A landscape with many peaks, sampled at points; each row gives a point and its height.
A climber steps from a point to whichever of its 3 nearest points has the largest rise for the distance, and stops where none of them is higher. Distance is the straight distance between rows; heights are no part of it.
nor: [ 98 161  84 195  35 116 117 176 135  87]  h=221
mak: [108 122 154 145 140 124 100 124 130 136]  h=674
zok: [182 131 124 206  86 200 152 146 134 115]  h=511
gimo: [176  85 112 153  96 169 166 123 103 145]  h=476
Gur: [177 120 141  83 142 110 162 125 134 178]  h=570
Tiner: [ 99 129 103 185 108 160 137 165 155 128]  h=496
tiral: [162 101 116 161 102 168 166 124 100 127]  h=571
Daf: [142 124 161  97 147 101 110 123 106 114]  h=694
bodon: [128 117 105 191 101 184 140 173 148  95]  h=593
katip: [113 128  84 186  76 171 122 181 164 109]  h=399
Git: [101 129 152 166 135 131 122 133 137 140]  h=472
Sogep: [122 121 137 166 125 140 161 140 103 125]  h=675
tum: [143 121 116 190 111 187 152 159 134  90]  h=650
Bef: [118 115 143  61 168  98 114 122 103 111]  h=646
menim: [176 101 142  49 199 112 150  90 166 155]  h=588
bek: [173 127 144  92 127 110 154 128 125 170]  h=579
Fizad: [ 92 105 133  73 151 102  92 120 109 126]  h=497
Nikul: [ 93 147 129 172 120 139 112 132 161 143]  h=354
mibi: [113 119 147  47 168  93 123 119 107 108]  h=647
Nune: [102 128 142 175 132 142 136 145 135 131]  h=585
Mosu: [ 95 165 111 164  98 132 113 143 164 134]  h=454
leguf: [ 74 129 137  58 167  78  98 115 109 148]  h=563
lifum: [107 115 148 134 139 128  87 113 134 129]  h=688
Zon: [ 98 177 113 173  98 123 103 134 164 126]  h=440
fivi: [179 118 149  74 156 114 155 127 149 178]  h=515
sebir: [ 77 138 107 116 145 102  84  79 125 121]  h=459
ran: [177 130 137  45 164 107 138  91 146 144]  h=608
bev: [182 131 141  60 149 110 140 104 136 150]  h=667
sozo: [106 127 103 188 116 169 139 170 150 116]  h=502
firev: [100 173  87 187  48 120 116 171 144 101]  h=277
mulo: [169 131 144  53 151 104 134 106 125 130]  h=720
Zeveb: [182 134 148  83 130 104 145 116 121 162]  h=596
zagug: [103 156  73 187  47 130 118 170 148 101]  h=217
zes: [101 175  93 182  78 126 113 154 163 119]  h=390
zoz: [155 133 127  37 179  94 143  91 132 130]  h=756
lem: [142 130 132  37 174  91 135 104 117 110]  h=703
Siro: [ 98 140 129 141 128 127  83  96 149 129]  h=455
rupas: [169 117 127  33 181 103 144  86 147 145]  h=685
tup: [175 133 126 208  93 199 145 164 138  97]  h=582
boz: [ 98 127 128 180 124 153 144 157 143 129]  h=656
Kosa: [102 171 118 158 106 125  90 117 164 117]  h=409
Nub: [ 95 156 115 146 123 121  84  94 154 106]  h=516
Rab: [169 112 124 110 117 123 170 136 108 167]  h=226
pum: [100 106 143  89 156 112  89 116 111 120]  h=289
kif: [ 91 125 129 122 140 123  81  92 134 129]  h=587
siku: [103 147  88 177  82 151 127 164 162 124]  h=283
Zor: [ 64 124 121  79 154  91  90 102 104 143]  h=449
bure: [156 121 119 200 104 189 151 158 136  94]  h=627
vepig: [142 118 150  73 155 104 115 120 107 111]  h=785
mikud: [122 111 162 108 155 111  99 122 109 118]  h=594
Par: [113 121 124 182 126 152 157 150 125 110]  h=681
Silop: [107 149  71 188  41 139 118 177 149 102]  h=204
punit: [148 127 163 135 136 116 131 129  98 137]  h=577
botor: [135 119 166 121 148 114 109 126 105 122]  h=624
diga: [164 131 149 117 125 110 154 130  96 149]  h=272
madot: [160 122 136 130 120 120 164 127  95 152]  h=246
sugim: [129 117 125 177 121 160 161 137 106 107]  h=719
tiv: [160 131 161 111 137 104 133 123 103 134]  h=404
nurin: [145 123 112 199  99 191 135 180 152  96]  h=572
bepa: [ 89 150 109 136 128 117  79  86 145 105]  h=680
gamu: [104 130 149 151 135 129  96 115 142 138]  h=662
siru: [ 97 159  85 178  79 134 124 164 165 124]  h=327
fodi: [109 134 143  39 182  78 132 119 112 114]  h=673
nota: [185 103 127 182  87 194 159 124 115 135]  h=542
Vop: [179 131 142  74 139 109 139 110 123 151]  h=619
vinar: [ 86 122 118 109 145 119  81  87 122 130]  h=507
teba: [111 122  96 185  99 169 134 174 152 110]  h=529
fuge: [163 130 149  65 150 102 124 109 115 120]  h=730
Dete: [ 66 148 133  62 165  66  83 100 102 155]  h=359
rak: [ 75 128 112  98 145 101  84  93 117 138]  h=465
bebu: [135 123 153 148 135 120 146 132  98 130]  h=641
surab: [119 121 132 170 125 143 160 146 112 118]  h=684
memit: [ 85 116 138  63 165  88 106 121 104 125]  h=602
loten: [180 117 147  62 169 113 149 112 161 165]  h=24
vize: [182 120 144  59 166 115 143 104 153 160]  h=321
Melo: [ 97 145 130 155 124 129  85 111 157 133]  h=545
Kiku: [ 93 142 110 178 107 144 132 149 160 134]  h=481
Dak: [ 85 130 147  40 178  76 115 122 108 131]  h=649
des: [122 123 168 146 141 123 115 131 115 127]  h=648
zet: [165  96 118 120 110 139 174 135 100 159]  h=172
Lofub: [161 101 114 148 107 156 172 124  96 142]  h=483
koz: [161 112 118 181 105 180 164 126 108 113]  h=639
bav: [147 111 120 161 111 141 169 129  95 130]  h=612
rutus: [142 120 121 187 117 181 158 143 115  98]  h=697
tar: [163 130 135  45 164 101 138 101 127 121]  h=721
dazuz: [ 86 113 129  92 150 115  85 102 114 131]  h=416
kebe: [140 120 143 151 127 128 166 131  91 130]  h=659

Where does a climber stop that starts at each point below?
mulo: vepig
siru: sugim
des: lifum
Gur: vepig
tiral: sugim
sebir: lifum
zes: sugim
nota: sugim
Dak: zoz
Kosa: lifum
Siro: lifum
ran: zoz

Call two points neighbours if one is among the 3 nearest of the other. Go from one point of each pair to the other, from neighbour to neighbour, staying as high as possible. Name the lowest point that can't be avoided.
zoz, sugim: punit
vepig, zoz: tar
zoz, lifum: botor
